The views of a scene show one set of named points, each view turned or mirrored, shifted and resized as a whole, with a little noise and some points left out.

Scene 1
View 1
q588: [  2  -8  -3 -13  -5  -2   2   3  18   0   5  10  -3  -3 -13 -11   9 -13
   8  13  10 -15  13  11   7  -5  -3   2  10  -2]
q184: [ 13  -2   6 -13   1  -2  14   1   6  -9   4  11   5   4  -7  -9   2  -7
  13  15   4  -2  16   7  -1  -4  -9  10   7   8]
q537: [  2 -16  -2 -13 -10  -4   7   3  18   0   9  18  -3  -8 -18 -18  11 -12
   7  11   7 -16  18  13  15 -10  -3   0  15  -2]
q483: [ -4  11  20 -11  15 -16   2  18   0 -12 -10   6   9  10   9  -6  -2  -7
  15  14   9   3   1   1 -24   7   1  13   1   6]
q316: [ 17 -10 -36 -15  -3   9   3 -15  27  17  -5   9 -23 -13  -8 -11  13  -1
   0  14   4 -32  21   5  26  -9  -3  -6  -6   5]
q859: [ -5   4   2 -13   4  -6  -3   9  14  -2  -3   3   0   3  -1  -5   5 -11
  11  14  12 -10   4   6  -8   4   0   6   3  -1]
q966: [ -3  12  12 -11  15 -12   0  15   4  -8 -11   4   5   9  10  -4  -1  -7
  13  15  10  -2   1   1 -20   9   2  12  -1   5]
q795: [  9   5  -3 -13   9  -2   5   2  10  -1  -7   6  -2   4   4  -6   3  -4
  10  15   6 -10  10   3  -5   1  -3   7  -3   8]
q446: [  3  -1  -6 -12  11 -11   3   7  11   6 -15  13 -11  -6   6 -15   8   0
   4  11   4 -18  11  -2   2  -3   4   1  -4   6]
q996: [  4 -10 -11 -14  -7   2   2  -2  22   5   5  10  -9  -7 -14 -11  11 -11
   6  13   9 -21  16  11  15  -6  -3   0   7  -2]
q953: [-17   9  23 -12   9 -15  -7  24   6 -12  -5   2  11  10   3  -5   1 -16
  15  14  16   0  -4   6 -25  10   4  12   8  -4]
q115: [ -8  23  22 -11  26 -20  -3  23  -4 -11 -21   0  10  15  23  -1  -6  -3
  15  16  10   4  -7  -6 -37  15   6  16  -7   8]
q279: [ 21  -8 -24 -15  -2   8   9 -13  21   9  -2  10 -15  -8  -7 -10   9  -1
   5  15   2 -22  22   5  20  -9  -7  -1  -3   8]
q683: [-35  -5   8 -10  -4 -17 -22  28  24   5  -5   7  -7  -8  -7 -16  13 -23
   4   9  22 -23  -5  10  -4   5  15  -4  12 -20]
q167: [ 11 -14 -15 -13  -3  -2   9  -3  19   8  -2  17 -13 -12  -9 -18  12  -3
   2  10   3 -22  21   6  21 -12  -2  -3   4   5]
q876: [  7   7   7 -13   9  -6   6   6   5  -7  -4   5   5   8   3  -5   0  -5
  13  15   7  -2   7   3 -12   3  -5  11   0   7]
q448: [  7  -3   6 -13   3  -5  10   5   9  -6   1  12   2   1  -5 -11   4  -7
  10  14   5  -5  14   7  -1  -4  -5   8   7   6]
q489: [  5   5  -5 -14   2   3  -1   0  16  -2   0  -1   0   6  -3   0   3 -10
  12  17  12 -10   6   8  -5   5  -5   7   0   2]
q241: [-22   7  14 -13   4 -12 -15  23  14  -5  -4   0   5   7   0  -4   4 -19
  12  13  19  -9  -6   8 -19  10   6   7   7  -9]
q409: [-14   4  25 -13  -1 -10  -4  20   8 -15   7   2  15  12  -7  -3   0 -21
  18  15  17   2  -1  13 -21   7  -2  13  16  -6]
q129: [ 18  -3 -19 -14   4   3   9  -8  16   7  -7   9 -12  -5  -1  -9   7   1
   5  15   2 -19  18   2  12  -5  -5   1  -6  10]
View 2
q448: [ -5 -13   1  -8   3   0  15 -13  -8  -5   3  -3  -2   3  -7   3 -14   5
  -1   1  -2  11   2   4  10  -6  -6   2   2   2]
q316: [-10  -8 -10  -8  18  19  10   2   2 -26 -14  -7   0   6  14  -7 -24   3
   5 -13 -14  -7 -10   4   9   3  21   3  -3  12]
q537: [ -9   2  -9 -11   4   9  16  -2  -3 -11   6  -6 -15   6   2   4 -16  -4
  -1  -5  -2   4   2   0   9  -5  -1  -2  -3  11]
q953: [ -3 -13  20 -11   5  -3  10 -15  -7  26  10  -3   2  -3 -12   6  -3   9
   0   8  12  19   3   6  15  -5 -12  -4  -5 -15]
q115: [ -3 -35  29  -7   9  -8   9 -29 -13  29  -4  -1  17  -4 -17   1  -3  15
   3  11  10  18   1  13  20  -2 -13   3   0 -24]
q795: [ -5 -19   7  -7   9   2  11 -13  -7  -3  -4  -2   7   1  -5  -1 -14  10
   1   0  -4   9  -3   8  11  -1   2   3   0  -4]
q279: [ -7 -10  -9  -7  10  11  12  -2  -1 -23  -8  -4   0   6   6  -4 -22   6
   2  -7 -12   0  -6   4   7   0  11   3  -1  10]
q588: [ -7  -2  -2 -10   7   7  12  -3  -2  -6   5  -5  -7   3   1   3 -14   3
  -1  -3  -1   7   0   2   9  -3   1  -3  -3   5]
q483: [ -4 -25  18  -8   4  -7  13 -23 -12  18   3  -2   7  -1 -15   4  -6   9
   0   7   7  17   3   8  16  -5 -14   2   0 -14]
q184: [ -4 -14   0  -7   0  -3  16 -14  -9 -10   4  -1  -1   3 -10   4 -15   8
  -3   2  -5  14   4   5   7  -7  -7   2   4   3]
q409: [  0  -4  14 -11  -1  -6  10 -10  -7  19  20  -2  -3  -4 -14   9  -4  11
  -4   9  10  24   5   2  11  -7 -14  -8  -3 -10]
q167: [-12  -8 -10  -9  10  13  16  -5  -3 -17  -8  -8  -8   7   7  -2 -20  -3
   2  -9  -8  -4  -1   3  11  -1   6   3  -1  12]
q996: [ -7   0  -5 -10   9  11  12   1   0 -12   1  -6  -6   4   5   0 -17   3
   0  -5  -5   3  -3   2   8  -2   7  -2  -4   8]
q859: [ -5 -11  10 -10   9   4   9  -9  -4   7   3  -4   2  -1  -4   1 -10  10
   1   2   2  11  -2   5  12  -2   0  -2  -4  -6]
q446: [-13 -18   3  -9  15  11  14 -13  -6   0 -13  -8   0   5   3  -2 -14  -2
   6  -5   0  -3  -2   7  17   0   3   5  -3   0]
q241: [ -4  -6  19 -13   9   2   7  -7  -3  26  10  -5   1  -4  -6   4  -4   9
   2   6  12  15  -1   5  15  -2  -5  -7  -8 -15]
q876: [ -3 -20   9  -7   5  -2  12 -16  -9   2   0  -1   7   0 -10   1 -12  12
  -1   4  -1  14   1   6  11  -3  -5   3   2  -6]
q683: [-11   8  13 -18  16  15   6   3   3  31   7 -12 -12  -2   5   4  -3  -4
   6  -2  18   3  -1   1  20   0   0 -10 -15  -7]
View 3
q876: [ 20 -10  -1   8   6  -2   3  10   2  11  10  -1  -4   1   7   7  -6  -5
   4   4  -5  10  19  -4  12   3   6  -1  -8   8]
q446: [ 2 -5  1 12  0  5 12  4 -5  2  5 -2 -9 -9  4 -3 -2  3 -6  0 -4 -1  3 -2
 -4  4 12  7  2  4]
q483: [ 28 -15  -4   0  11  -2   5   3   1  18  14  -2  -3  -3  22  12 -10 -10
  -1  -1 -15  20  19 -13  12   3   9  -2 -15  10]
q996: [ -2   8   8  10  -3  -3   8   9  -1   2   8  -5  -3 -12 -14  -8  -3  -6
   4  13   9 -11   7   0   4   5   0  -4   6   1]
q489: [10 -6  4  8  5  0  2 16 -3 11 12 -3 -3 -2 -7  3 -5 -6  9 10 -1  5 20 -7
  4  3 -2 -5 -6  6]
q953: [ 25  -8   1  -7  10  -2   7   2  -1  22  20  -5   2 -12  18  10 -14 -19
   0   4 -17  19  16 -20   8   3   3  -8 -15   8]
q167: [ -5   6   5  16  -5  -3  11   6   0  -3   3  -3  -7 -10 -11 -10   0   3
  -1   8  12 -15   3   7   4   6   8   2   9   1]
q129: [  0  -5   3  21  -2   2   5  15  -4  -1   2  -1  -9   2 -11  -4   2   8
   4   7   7  -6  12   7   1   4   7   6   5   4]
q241: [ 16  -3   5  -9   8   4   8   4  -7  21  22  -7   3 -20  12   6 -15 -20
  -2   7 -18  14  10 -25  -4   2  -2 -10 -12   5]
q316: [-15   2   8  23  -8   6   8  18  -9  -7   0  -3 -10  -5 -24 -13   5  11
   3  11  13 -17   5   8 -10   5   3   7  13   1]
q184: [ 18  -3  -1  10   4 -11   5   7   8   7   8  -2  -3   0   1   2  -3  -6
   6   7   5   2  18   3  22   5   7  -3  -4   6]
q115: [ 32 -26  -6   0  14   7   4   7  -5  22  15   0  -5   1  30  19 -11  -7
  -2  -6 -27  31  22 -18   4   0  10   3 -21  12]
q409: [ 27  -1   3  -9  11  -9   5   3   6  22  22  -6   5 -13  11   9 -15 -26
   5   9 -10  14  19 -18  18   4  -1 -15 -14   7]
q795: [ 12 -10   1  12   4   1   4  11  -2   8   8  -1  -6   0   1   4  -3   0
   4   5  -3   6  17  -3   5   3   6   2  -5   6]
q279: [ -4   1   6  20  -4  -1   6  15  -2  -3   3  -2  -8  -2 -18  -9   2   6
   6  11  12 -12  11   8   2   4   4   2   7   2]
q588: [  5   6   6   6   0  -6   7   7   2   6  11  -5  -1 -13  -7  -5  -5  -9
   3  11   5  -6   9  -2   8   5   1  -7   2   3]
q448: [15 -2  0  9  3 -9  7  5  7  7  9 -2 -3 -4  3  1 -4 -6  3  6  3  1 14  1
 17  4  7 -3 -3  5]
q966: [ 22 -15  -2   3  10   2   5   7  -3  16  14  -2  -3  -3  16  11  -8  -8
   1   0 -15  18  18 -12   6   2   7  -1 -13   8]
q537: [  5  11   5   6  -1 -11  10   1   7   3  10  -5   0 -15  -6  -8  -5 -10
   1  11  10 -11   6   2  15   6   4  -7   5   2]
View 4
q241: [  2  -1  -5   3   9   6 -18  -7   5 -10  11   5  12   5  -8  -4  -3 -12
 -17  -3   4   4   4 -19 -17 -16  -5 -10 -17 -18]
q115: [-13 -15  -2  -3   5  12 -35   1   1 -27  15  -1   5  10  -8  -9  -7 -22
 -17   0  -9  24   4 -24 -17 -10 -11 -21  -5 -18]
q876: [ -8  -3 -15   6   5   9 -19   5  -1 -20   1   6   9   3  -4  -8  -5 -18
  -7 -11  -1  17   1  -7 -11 -11  -5  -2   1 -11]
q489: [ -1   3 -22   8   4   6  -9  -1   0 -10   0   8  12   3  -4  -4  -6 -14
  -5 -13   5  14  -2  -5 -14 -13  -6   1   0 -17]
q537: [  5   9 -17  13  11   3  -5   0  -1  -8  -6  13  13  -8  -3  -8   4  -8
   0 -21   5  -5   6   2  -5 -12   6  18  -2   0]
q129: [ -2   2 -28  13   7   2  -2   0  -9 -12  -2   8   7  -3   0  -9   0 -11
   6 -27  -3  15   7   2  -7  -5  -7  11  15 -12]
q446: [ -2  -4 -16  10  11   0  -8  -5  -9 -14   7   5   3  -3  -4 -10   5  -8
   0 -23  -8   8  15  -7  -7  -3  -5   5   7  -9]
q483: [ -9  -8  -4   1   7  11 -30   4   2 -23   7   3   9   5  -8  -9  -6 -21
 -13  -3  -4  15   2 -16 -13 -12  -4 -10  -7 -10]
q448: [ -4   2 -15   8   7   8 -16   6  -1 -17  -4   8  11  -3  -4  -8  -2 -16
  -3 -15   0   8   2  -2  -7 -11   1   7   0  -4]
q683: [ 13   4  -1   7  16  -4  -6 -21   3   1  17   6  11   0  -9  -4   6   1
 -15 -10   4 -14  14 -20 -15 -15  -2  -4 -23 -17]
q409: [ -2   2  -3   2   7  12 -25   2  10 -15   1   8  17   4  -9  -5  -7 -18
 -17   2   8   4  -4 -14 -15 -21   2  -5 -20 -10]
q859: [ -1   1 -14   7   7   6 -13  -3   0 -12   4   6  10   3  -5  -6  -3 -13
  -8 -12   2   9   3 -10 -13 -12  -5  -2  -5 -14]
q953: [ -3  -3  -1   1   7   9 -27  -1   6 -17   9   5  12   6  -9  -7  -5 -17
 -17   0   1   7   2 -19 -16 -16  -2 -11 -16 -13]
q795: [ -4  -2 -19   8   5   6 -13   1  -4 -16   2   6   8   2  -4  -8  -4 -15
  -3 -16  -2  16   3  -5 -11  -9  -7   2   5 -13]
q316: [  6   5 -35  18   9  -3  13  -8 -12  -2  -2  10   5  -6   2  -7   4  -3
  10 -36  -1   8  10   6  -5  -3  -8  18  18 -15]
q966: [ -8  -7  -8   2   6   9 -24   1   1 -20   8   3   8   6  -7  -8  -6 -18
 -11  -6  -3  16   3 -15 -14 -11  -7  -9  -4 -15]
q184: [ -5   3 -17   8   6  10 -17   9   0 -18  -6   9  12  -2  -4  -9  -5 -19
  -2 -14   2  11  -1  -1  -7 -12   2   8   1  -3]

In a view up to two points have been moved. Name them for each view, in the order of its rows, or write none.
view 1: q446, q279
view 2: none
view 3: q241, q537
view 4: q683

Scene 2
View 1
q250: [-26  -1  19 -14  -3  -7   3  -6  26   8  -7 -16   1  10  -7  -2  -3 -16
  -1  -9  10 -10  20  -1   9  20   1  11  10  13]
q927: [  6 -15  18 -24  11   2   0  -1  21   5 -30 -16  -7 -17   8  -4 -12  -9
   8  -6   6   4   6   4  11  -1  -7   1  20  16]
q875: [ -2  20  11  -3 -53   5  -5 -46  37   3 -19 -18   6  25  -7 -21  19 -13
 -46  -6 -14 -18  29   0  -8  10   2  20   2  11]
q196: [ 19  -7  13 -20  -3  10 -10 -13  23   5 -40 -16 -15 -16  11 -17  -5  -9
   6  -5   9  12   2  10   0  -9 -12   2  19  10]
q168: [ -4  -1  12  -8  15  -3 -13  -9  23   0  -6 -10   1 -17  -5  -2  -1 -11
   6   4  16  11  12   5   4  12   6  14  15   2]
q357: [ -3 -11  20 -27 -15   7   3  -4  24  15 -44 -20 -18   7   8 -16  -8 -15
   9 -19  11  -5   8   5   6  -3 -22  -2  15  20]
q904: [ 30 -27  19 -37  14   5  14   1  19  -2 -37 -17   5 -30  18   2 -25  -2
  -8  -8 -21  -5   6  -2  18 -12  -1  -5  29  28]
q533: [ -8  -5  14  -7  39 -12 -10   0  22  -7  15  -7  16 -30 -10  14  -7  -7
   4  11  12  11  16   0  10  23  24  18  17   1]
q230: [  6  -4  13 -13   3   3 -11 -14  26   1 -19 -14  -3 -15   1  -9  -2  -9
  -2  -1  10   8  10   6   1   4   0  10  15   8]
q82: [ 13   7  10  -7 -15  -1  -3 -36  30 -11  -4 -14  23 -12  -5  -3   5  -4
 -46   7 -25 -11  25  -5   2  10  21  19  13   8]
q803: [ 26   0   7 -10   3  10 -23 -21  25  -2 -30 -10  -9 -27   5 -17   6  -7
   2   7  14  23   4  13  -6  -5  -3  12  18   0]
q638: [  6   7   6   3  28  -9 -21 -19  27 -14  18  -5  23 -36 -12   8   4  -5
 -14  20   3  15  17   2   2  20  31  25  15  -5]
q413: [  1 -12  15 -19  26   1 -10   6  19   5 -22 -12 -12 -24   4  -4 -11 -11
  26  -1  24  17   4   9   7   3  -6   4  19   8]
q693: [ 27  24  -4  15   1   5 -43 -46  32 -14   1  -4   8 -34  -9 -16  27  -3
 -22  26  11  30  14  14 -16  10  22  30   9 -18]
View 2
q927: [ -4  -3  -6 -15  13   0  -9 -10   2  15   2  -2   2 -23   9 -17  -7   3
  -7  -3   8  -1  21  -3 -23 -10  12   4   2  -4]
q803: [-15  -4  -1 -17  -2  12  -5  -5  14  25   5  -8  -4  -2   5 -18 -10  16
 -10  -9   9  10  29   0 -18 -11 -10   6  -9  -9]
q413: [ -8  -8 -14 -14   3   1  -7 -11   1  21   5  10   6 -13  10 -15 -11   2
 -16  -8  18  -1  29  -5 -22 -20  10  -4   2   0]
q250: [  2   3 -13  -4  12   7   1   6   8   1   1  10  -6 -11   3  -1 -11   7
 -19  -3   9  -1   1   8  -3   2  16  -5  16  -6]
q875: [  2  15  10   0  13  21   3  20  22  -4   5 -23 -19 -10  -6  -3  -9  25
  -8  10  -9  10 -11  19   4  29  -4  10   7 -20]
q168: [ -6  -2 -14 -12   7   8   0  -1  11  13   0  11  -5  -2   5  -7 -11   7
 -15 -18  15   2  14   1 -12 -11   5  -2   4  -7]
q357: [ -2   0   0  -6   5   2 -10  -6  -3  12   8 -12   4 -32   7 -18 -11   7
 -13  22   3   2  17   1 -18   2  15   0   5  -2]
q693: [-18   2  -3 -17  -1  26   9  11  35  21   0  -2 -19  30  -3  -5  -8  27
 -12 -37  11  17  17  10  -3  -7 -27   5  -9 -20]
q196: [ -9  -1   1 -11   4   8  -7  -5   8  19   7 -13  -2 -16   5 -19  -8  12
  -8   4   4   6  23   1 -18  -3   0   6  -4  -6]
q230: [ -5   0  -6 -12   9   7  -3  -3   9  14   2   0  -5  -9   5 -11  -8  10
 -11  -9   8   3  16   2 -14  -5   3   2   1  -9]
q82: [  5  11   3 -15  31  12   4  11  21   0  -6 -11 -21  -3   0   0   0  17
   3 -28  -2   3  -6   9  -8  10  -3  16   2 -23]
q533: [ -1  -4 -26 -17  19   2   2  -4   8  10  -7  29  -3   2   9   1  -6  -1
 -15 -39  22  -7  12  -2 -15 -22  14  -4   9  -5]
q638: [ -4   0 -17 -19  19  11   7   5  23  10  -8  18 -14  17   4   3  -3  10
  -9 -50  16   1   8   4  -9 -14  -4   2   2 -16]
q904: [  4  -1   1 -23  32  -6 -13 -16  -2  16  -3 -12  -1 -33  14 -19   2   0
  11 -13   2  -7  23  -8 -36  -9  12  15  -5  -9]
View 3
q638: [ 27  11  -5   5  -9   9   6   3  -1 -10 -18   2 -16  10  16   4  -3  -6
   7  -2  27   5   4   2 -12  19 -41  38  16 -27]
q803: [  1   0   5   6  10  -7  -8   0   5  16   8   9  -4   2   6   9  13   8
   4 -11  28   5  -5  -7  -2   3 -18   1  17 -20]
q230: [ -3   0  -1  -5  -1  -2   6  -1   3   5   0  -1   1   2  14   3   9   8
   4  -9  14   7  -1  -6   2   1 -14  14  12 -18]
q357: [-25  -6   1 -14   1 -12  12  -8   6   9   7  -7  18  -3  13   0  17  18
   3 -12  -2   8  -3 -11  14 -13   7   2   8 -11]
q168: [  7   8  -8   3  -5  -2   8  -4   6  -6  -7   0  -3   2  13   1   5   6
   8  -9  14   4   3  -2  -1   5 -15  19  13 -25]
q250: [ -6   5  -9  -9 -14   3  24 -10  10 -10  -8  -6   7   5  22  -5   6  15
   4  -5  -9  14   6  -4   5  -2  -5  25   6 -18]
q196: [-12  -6   7  -6   7  -9   0  -2   4  16   8   2   5   0   9   6  15  11
   2 -10  16   9  -5 -11   5  -4 -10   2  13 -14]
q875: [-16 -17  14 -21 -10  27  24  -6  21  20  12  11  -9  28  29  -1   5  26
 -16   7 -15  56  -1 -13  -3   3 -27  23   8  -2]
q927: [-10  -2  -2 -10   1 -14   7  -1  -2   3  -3 -12  13  -6  10   2  12   6
   7 -13  16  -4  -2  -7  10  -7  -5  13  11 -15]
q693: [ 27   3   8  18   3  17 -10   2  14  14   4  26 -29  20  11  11   2   5
  -2  -3  33  23   0  -3 -21  21 -46  13  21 -26]
q413: [  1   9 -10   4   1 -17   0  -5   1  -4  -6  -6   9 -11   6   3  12   6
  13 -17  18 -12   1  -2   7  -3   0   7  12 -26]
q82: [  2 -12  11 -19  -7  15  17   8  -3  10  -5  -5  -9  21  22   5   1   3
  -8   6  14  29  -2  -9  -7  12 -45  39  12  -4]
q904: [-18 -12   7 -27   4 -21   8  11 -21  11  -6 -25  18  -9   8   7  15  -7
   6  -9  28 -10  -8 -11  13  -7 -17  23  12  -2]
q533: [ 22  16 -15   3 -11  -1  11   0  -2 -19 -23  -8  -4   1  14   1  -1  -5
  12  -7  21  -8   7   4  -4  11 -26  38  13 -29]
View 4
q927: [ 3 -7  3 11 -1  7 -7 12 -1 13 27 10  0 -3 -1 -8  9  2 -5 12  4  2  4  0
 -4 -4 -1 -1 -9 -5]
q230: [ -5   4  -2  16  -3  12  -8  14   3   9  15   8   2 -11   0  -3   7   5
  -3  10  11   1   3  10  -8   0   3  -6  -6  -6]
q533: [-20   5  16  27  -5  15  -5  19   7   5   6  16 -11 -14  13  16  10   7
 -31   6  24  -7  22  12  -5   8 -15 -11  10  -7]
q168: [-12   5   1  22  -5  11  -9  17   7   7   6   7  -1 -14   7   5   7   5
 -10   8  17   0  12  12  -7   2  -2 -10   0  -8]
q638: [-25  25   6  27  -8  24  -6  23   7   1   8  28 -10 -23  10  10  12  18
 -29   5  22 -11  13  22 -10   9 -10 -16   7  -4]
q357: [  8 -19   0   8  -3   2  -5   5   1  19  18  -6  12  -3  -7 -10   8  -8
  17  13   4   9  -4  -2 -10  -7  12   6 -10  -8]
q693: [-22  50 -27  28  -9  28 -18  30   9  -5   5  25  -2 -25   7  -5   3  27
  -9   6  15  -7   1  33 -13   4   9 -27  -8  -3]
q413: [  2  -7  -5  19   5   2 -16  12   3   8  13  -8   1   0   8  -1   0  -3
  -5  11  11   6  15   0   2  -6  -1 -12  -8 -11]
q196: [  5   4 -11  11  -2  10 -11  14   0  10  22   7   6  -6  -3 -13   5   4
   6  12   3   4  -3   5  -7  -6  10  -5 -15  -5]
q803: [  0  16 -20  18   0  13 -18  20   3   5  19   9   1  -6   3 -11   0  10
  -1   9   5   2   4  10  -3  -6   6 -17 -16  -5]
q250: [-14 -10  15  15 -11   8   4   7   7  16   1   1   7 -17  -3   7  17  -4
   3   9  17   0   1  11 -17   3   7   7   6 -11]
View 5
q638: [-18   9 -16 -12   3 -14   7  12   9 -12  -4 -18 -15   3  -6  51   9  11
  23 -27 -12  10   8   4  -7  -5   2   5   9   8]
q904: [ 25  39 -16  -9  13   2 -41   5 -12  24 -14  -6 -24  -3   8  18  -1  -7
   7  -8 -12   7 -23 -20  17 -13  -6 -18  -3  -5]
q357: [ 27  22  -3 -18  11  10 -24  -6   3  23 -14  14  -1  -3  17  -4   6   2
  15   8 -10  -6 -31   1  -3   0 -27   3 -14 -22]
q875: [ 32  17   0 -20 -13 -22   2  -8   9  -6   7   4   5  18  41   2  14 -15
  20  -2 -10  26   2  41 -31   7 -31  -4  -1 -13]
q196: [ 19  14   7 -19  14  -1 -17   6   7  15 -14   6  -8  -9  11  13   9   0
   8  -3   3   2 -20   9   1 -11 -22  -5  -6 -14]
q693: [-12  -8  14 -19   6 -23  21  21  23 -17 -10  -9 -12 -10   1  47  17   3
  11 -22  14  16  14  37 -11 -16 -13  -5  11   4]
q82: [ 17  26 -14 -13  -9 -24  -4   4   0 -10   5 -14 -13  15  23  27   8 -14
  18 -19 -14  29   8  18 -15  -1 -11 -11   7   3]
q803: [  7   6  11 -19  17  -4  -8  13  12   8 -18   3 -11 -15   2  24  12   4
   8  -8  10   2 -14  14   5 -16 -18  -5   0  -8]
q168: [ -6  10  -9 -16   8   2  -3   3  10   4 -12  -2  -6  -2  -1  30   8  13
  22 -11 -11  -2 -10   0  -6  -3 -11  11  -2  -6]
q230: [  6  14  -4 -17   9  -1 -10   4   7   7 -12   0  -7  -3   7  21   8   5
  15  -8  -7   2 -14   4  -3  -6 -15   1  -3  -8]
q927: [ 12  22  -8 -14  14   7 -24   2   0  18 -15   2  -9  -5   4  16   4   5
  15  -4  -9  -4 -24  -9   5  -7 -14   0  -8 -12]
q250: [  7  20 -20 -17  -1   4  -7 -10   4   7  -6   2   5  11  14  13   6   9
  29  -4 -25  -1 -16  -1 -19  12 -17  18  -8 -14]

In a view up to two points have been moved. Name them for each view, in the order of its rows, or write none.
view 1: q196
view 2: q250, q533
view 3: q875
view 4: q927, q413
view 5: none
